Points, in no order, along strands that fork and pass close to each other.
In the rows, zero is written as 128.
Points whose rows are less than 94.7 apart are linked; no others are. Some points are linked to none.
Liv: [166  98 136 118  97  82  86 116 113  93 148 199 109 135 137  89 160 184
  82 172 112]
ridan: [149  64 132 136  94 119  95 151  72  98 162 224 138 162 123 116 150 214
 107 150  82]
dotel: [115 181 127 169 137 110 116 118 147 164 121  62 104 125 178 143 135 123
 139 116 167]
Sif: [108 173  96 141 157 125 118  96 155 165 151  95 129 131 123 155 109  99
 116 142 131]
Dapod: [101 163 112 146 147 169 206 137 128 173 160  98 149 155 105 143 128  82
 120 130 135]
Dag: [127 116  77  89 127 198 206 107 145 151  96  86 156 129 146 130 193  91
 146  52 125]
Vado: [127 115 163 140 167 202 211 119 107  92 102  97 165 147 117 128 122 109
 149 105 152]
zusul: [149  89  96 101 136 114  92 122 107 106 124 168 143 120  87 145  93 121
 120 120  75]
maza: [166 119 116 121 123 184 175 105 150 145 108  67 109  97 168  97 151  95
 160  81 172]
Pumot: [116 115 113 130 131 109  85 120 121 107 124 147 137 134  94 150  80  97
 119 117 101]
Tuzo: [124 151 113 172 112 144 158 134 149 167 115  63  97 115 171 124 147 101
 138 103 173]
rekir: [149 131  91 141 135  54  66 113 116 120 122 160 111 128 123 137 143 150
  90 148  95]
funo: [ 70 155  65 102 149 121 156 120 141 189 155 139 153 122 126 162 149  84
  94 145 119]
dokad: [132 141  97 107 167 153 176 109 166 151 104 102 159 110 131 152 122 152
 126 143 141]
Niva: [126 173 138 138 146  89  93 120 138 157 135  85 111 113 169 134 123 128
 148 114 152]
Nimu: [ 39 154 126 160 156 132 151 118 126 127 113 129 157 154 157 178 113 112
  95 150 156]
Ranag: [109  74 163  93 101 144  84 123  89  69 150 199 132 152 109 120  93 163
 101 185 120]
zur: [121 180 189 150 138  64 104 183 113 129 137 133  94 140 127 112 151 209
 166 172 115]
tusiz: [127 164 171 154 133  65  79 172  93 117 143 146 102 161 124 138 135 214
 146 165  97]
biduf: [ 55 162 160 127 128 135 162 119 123 141 180 153 145 139 117 125 135  65
  98 163 151]
depu: [107 157  42  89 159 133 143 103 166 185 134 131 139 110 107 152 143 102
 109 132  99]
foni: [134 149  47 163 117 189 169 128 151 186 126  47  93 142 136 136 122  78
 147  99 130]
Rufor: [142 132 188 161 141 160 156 149 131  98  98  88 123 144 176 114 103 164
 160 121 171]
Zemuz: [129 114 150 174  89  95  68 141 115  83 128 168 114 161  98 125 121 149
  98 150  97]
demav: [ 97 120 122  86 148 132 133  99 136 121 121 160 152  93 136 135 116 122
 109 162 152]
fof: [113 125 102 103 145  87 104 134 142 149 104 128 146 108 156 152 121 119
 138  78 116]
dinan: [ 52 143  98 152 145 115 129 124 123 126 108 141 154 143 119 187 106 100
  94 144 133]
salin: [137 153  63 151 138 132  95 118 165 160 105  68 105 125 133 158 108  97
 145  86 112]
pulo: [ 75 165  94  95 150  99 142 113 129 180 172 153 136 101 125 138 152  87
  95 174 135]
Sus: [129 141  89 116 146 120 102 118 157 152 105  96 127 113 150 146 110  96
 145  68 115]
dutun: [133 168 124 184 115  74 103 142 133 141 137 124  89 125  85 111 158 117
 112 156 128]
Mipeg: [104 139 167 127 139 157 179 112 150 126 123 121 156 120 144 119 139 114
 118 137 175]
zaz: [166 119 118 193  89 100  77 165 110 115 115 113  90 136 101 141 106 129
 131 120  97]
Kabol: [141 113  73 116 137 221 182 104 141 133  87  71 137 138 134 128 158  75
 157  42 119]
gozem: [152 125 141  87 131 149 164 104 151 146 128 100 136  86 157  97 158 102
 147  94 171]
Kebud: [158 119 192 129  77 106  88 137 146  99 142 149  91 116 129  67 156 145
 128 147 143]
Mapa: [121 128  64  80 120 175 187 106 170 174 106  98 156 115 148 132 187  95
 128  74 125]
Paz: [129 139  59  71 171 123 137 109 160 166 119 142 141  86 110 140 134 127
 123 134 102]
Zake: [128  99 202 142  81 140 115 145 133  70 120 164 131 146 105 104 124 164
 124 158 124]
mava: [108 152 112 115 165 173 187 101 148 177 141  86 155 152 196 133 152  94
 110 106 155]
nima: [153 123  98 109 172 218 182  98 140 124 102  70 138 134 133 130 121  86
 164  65 122]
potu: [151 125 169 106 101 113 126 118 148 133 137 121 119  85 141  83 151 106
 145 110 166]
Far: [160  90 129 135  81 146 151 134 127 101  91 114 134 100  85 123 150  98
 142  89 132]
moba: [111 180  80 148 159 158 145 100 166 184 142  60 128 150 150 158 117  94
 117 126 133]
tezet: [198  68  94 101 119 112  92 115 107 107 135 182 136 118 102 120 129 148
 112 124  67]
zube: [ 76 126 101  84 156 160 162  96 140 135 133 155 158 100 135 150 121  92
 106 162 151]
rafo: [ 87 132  93 142 138 110 110 115 125 124 117 143 146 135  93 167  98  88
 101 133 115]
rogu: [139 144 125 116 173 103 124 140 124 141 118 117 146 119 127 151  95 175
 144 139 116]
relu: [188 106 168 131  84  98  83 125 130  97 155 171  99 125 131  71 161 173
 106 156 122]
sasi: [105 126 150 135 166 208 214 108 108 109 120 108 170 163 118 130 137  75
 127 101 150]
Tigug: [117 115 187 114 112  75 103 176 104 117 115 149 140 132 175 124 127 186
 152 106 133]
torip: [163  84 166 140  58 153 139 131 124  75  95 122 130 106  94 110 146 113
 138 105 137]
Bisof: [143  98 107  99 121  80  89 125 138 133  98 149 140  93 153 137 143 142
 119  97 114]
Ras: [126 153 138 167 138 190 207 129 141 134 144  93 135 141  76 126 114  94
 134 154 149]
votu: [ 48 152 129 107 140 109 141 126 112 140 170 178 137 113 115 133 132  73
 100 173 146]
Tisaz: [167 112 111 115 140 182 166 110 152 116 100  83 140 112 108 135 113 114
 156 102 127]
Dilof: [171  71 135 131  97 117  96 137  95  99 130 183 145 137 110 129 122 182
 112 140  86]
Biguf: [ 79 137 139  90 151  69  65 139  81 112 137 166 127 137 161 156  94 157
 135 145 125]
vuku: [128 138 131 194 102  89  65 136 123  99 113 135 105 158  99 151 117 144
 100 149 108]
Vevi: [157 121 112 114 137 151 162 105 156 132 109 109 146 100  98 130 129 126
 133 133 137]
sivo: [100 155  81 116 165 180 201 120 141 193 134  83 162 177 190 151 161  97
  97  99 125]
vilat: [ 89 147  94 121 121 143 179 120 136 181 161 121 156 143 106 146 149  59
  99 125 121]
tiv: [153  87 179 185  68 150 124 170 128  75 100 143 126 145  93 124 130 168
 126 143 105]
zek: [ 98 106 174  97 110  71 109 165 101 108 119 188 142 116 145 115 140 165
 125 129 133]
von: [137 172 126 129 148  67  94 139 123 170 150 102 104 105 140 122 126 117
 161 106 131]
mozo: [124 166 186 138 146  93 155 177 137 133 135 131 118 117 120 101 143 187
 155 170 142]
Dok: [112 116 212 136 103 140 119 142 133  78 117 142 136 155 137 114 107 157
 135 138 147]
ferit: [ 60 145 156 101 132  87 108 133 106 110 160 189 123 122 105 109 124 101
 117 171 142]
zilos: [108  98 190 162  71 115  81 161 121  71 131 189 109 176  95 101 141 160
 111 158  93]
kov: [153 136 153 156 142 182 179 129 131 101 121  97 137 136  74 130  83 126
 147 148 141]
nofi: [140  83 114  61 124 104  97 113 124 118 108 175 147  85 150 132 132 140
 119 117 117]
Pagu: [167 163 115 156 145 131 109 126 133 147 152  76  88 118  97 124  79 110
 159 137 126]
fata: [151  84 142 140 104 116  89 148  71 108 201 222 107 187 127  92 158 226
 115 150  82]
tisi: [134 168 110 144 151 122  99 101 143 148 162 102 114 127  98 131  94  93
 129 147 124]
vel: [120 135  77 150 116  91  88  94 164 144  91 119 124 110 127 150 149 121
  81 133 128]
sugok: [185 141 101 132 129 138 123 120 149 158 139  79  85  90 108 103 111 108
 158 126 133]
vazur: [109 140 115 119 177 150 172 132 122 153 125 102 152 139 137 142 110  82
 150  74 129]
dafo: [ 84 119  94  73 173 197 195  90 131 131 127 139 174 120 131 156 125  84
 115 136 138]
siti: [168 140 126 119 142  68  93 152 115 152 146 115 104 101 123 110 123 134
 159 109 113]
Rog: [142 136 140 170 118 170 168 128 145 140 105  68  95 119 179 108 132 106
 151 103 182]
vuni: [ 91 116 125  86 144 106  89 122  94  92 157 190 125 124  99 122  87 107
 114 171 126]
Bido: [140 115 183 143 139 188 180 138 114  74 108 103 149 152 102 123  90 125
 160 117 144]
toba: [134 131 110 136 129  57  37 124  97 122 127 151 118 138 144 162 119 164
 115 131  88]
Nugo: [127  82 127  75 123 130  81 112  84  77 157 197 127 132 101 116  88 139
 106 182 116]
viti: [139 128 181 122  97 104  98 128 141 115 144 133 109 112 134  84 132 117
 138 124 155]
beza: [210  95 102 107 124  94  97 119 127 126 134 149 112  97 105 103 139 146
 123 128  93]
zemod: [143 103 100 118  97 152 167 118 137 133 104 109 139 103  85 124 162  66
 138  76 132]
deku: [102  93 170  87 111 135  68 129  93  88 166 192 115 161 142 113 102 209
 107 197 132]
Zafus: [149  99 178 186  62 148 146 176 130  83  90 125 102 123  97 110 139 134
 146 128 127]
Megi: [147 132  57 161 110 178 142 112 172 157  91  61 102 125 132 141 121  92
 143  91 137]
nunek: [ 71 148 189 128 128 142 180 129 141 117 143 152 147 130 123 105 143 101
 119 149 164]
ruzis: [156 119 154 169 115 175 181 146 136 115  78  73 100 113 172 109 131 146
 160 109 178]
soki: [143 110 130  86 146 136 153 112 130 114 121 151 158  93  96 130 122 143
 128 152 136]
naror: [129 145 181 132 133 111 183 177 139 138 122 133 133 104 118  98 150 157
 154 137 156]
Pasu: [209 118 102 128 120  73  88 141 119 141 149 136  87 100 112  94 145 142
 135 117  97]
kudo: [136 120  86  87 119 155 153 107 157 160 127 107 141 103 112 121 159  64
 140  70 123]
biz: [114 136 210 164 120 156 143 152 138  78 104 115 130 166 148 119  96 166
 147 137 152]
dabo: [156 113 155 129 122 117 134 160 120 123 108 104 133 113 152 123 112 136
 170  82 141]
Getur: [135 115 150 166 114 101  73 164  69 115 191 201 105 205 127 120 149 241
 126 156  68]
zabud: [153 104 165 120 126 101 112 170 104 123 111 120 144 127 176 137 102 167
 169  76 123]
pafe: [138 122  98 122 128  52  80 113 111 102 129 194 102 119 136 122 160 160
  80 173 115]
Meras: [101 140 133 126 143 157 177 102 152 153 124 106 160 128 174 133 151 108
 104 124 171]
tupa: [129 111 195  91 114 117  83 134 105  98 172 173 113 157 131  90 111 208
 129 176 124]
kebo: [117 145 129 108 146  52  50 133  91 136 136 139 118 136 159 159 106 165
 139 124 103]
vuri: [163 131  95 174 115 123  93 131 150 138  90  70 105 122 142 159  98 135
 138 107 122]
Kerif: [122 173  72 156 133 185 171 120 152 198 160  47 114 167 151 146 128  73
 122 116 132]
kebib: [107  90 138  85 108  85  92 133 102 101 118 198 137 102 143 123 140 144
 108 149 133]
Tere: [130 136 164 149 123  86  63 158  76 114 164 169 109 181 132 134 127 232
 130 167  86]
rer: [ 95 131 106 107 175 211 210  88 133 136 125 109 174 151 138 156 126  85
 108 117 135]
Zabed: [166 128 121 178 103 102  74 153 117 134 116  87  80 121 134 138 100 133
 151 111 115]

A fork is a point with three links, a tip a point with one. Leave the first point through the second and follow the links. Name the first fork or tip that comes.
zilos, Zemuz => salin
Kabol, Dag => Zake
Biguf, kebo => Rog
ridan, fata => naror

Follow the links from the first point to the second, and from the first to the third. Name the last point that the two ways share.
kebo, von, Dok => Rog
zemod, fof, dotel => Zake
vuni, vilat, Mipeg => votu
Mapa, von, Sus => Zake
Paz, rer, Nugo => funo
pafe, Dok, tezet => Rog
tisi, Bisof, zaz => salin

A fork is a point with three links. Follow the links from the first point to the second and name the forks in between, in order.
dokad, dafo => Vevi
moba, Dok => salin > Zake
fata, dotel => tezet
rekir, Zafus => Rog > Zake
relu, ridan => Rog > tezet
zaz, Liv => Zake > Rog
beza, Kebud => Rog
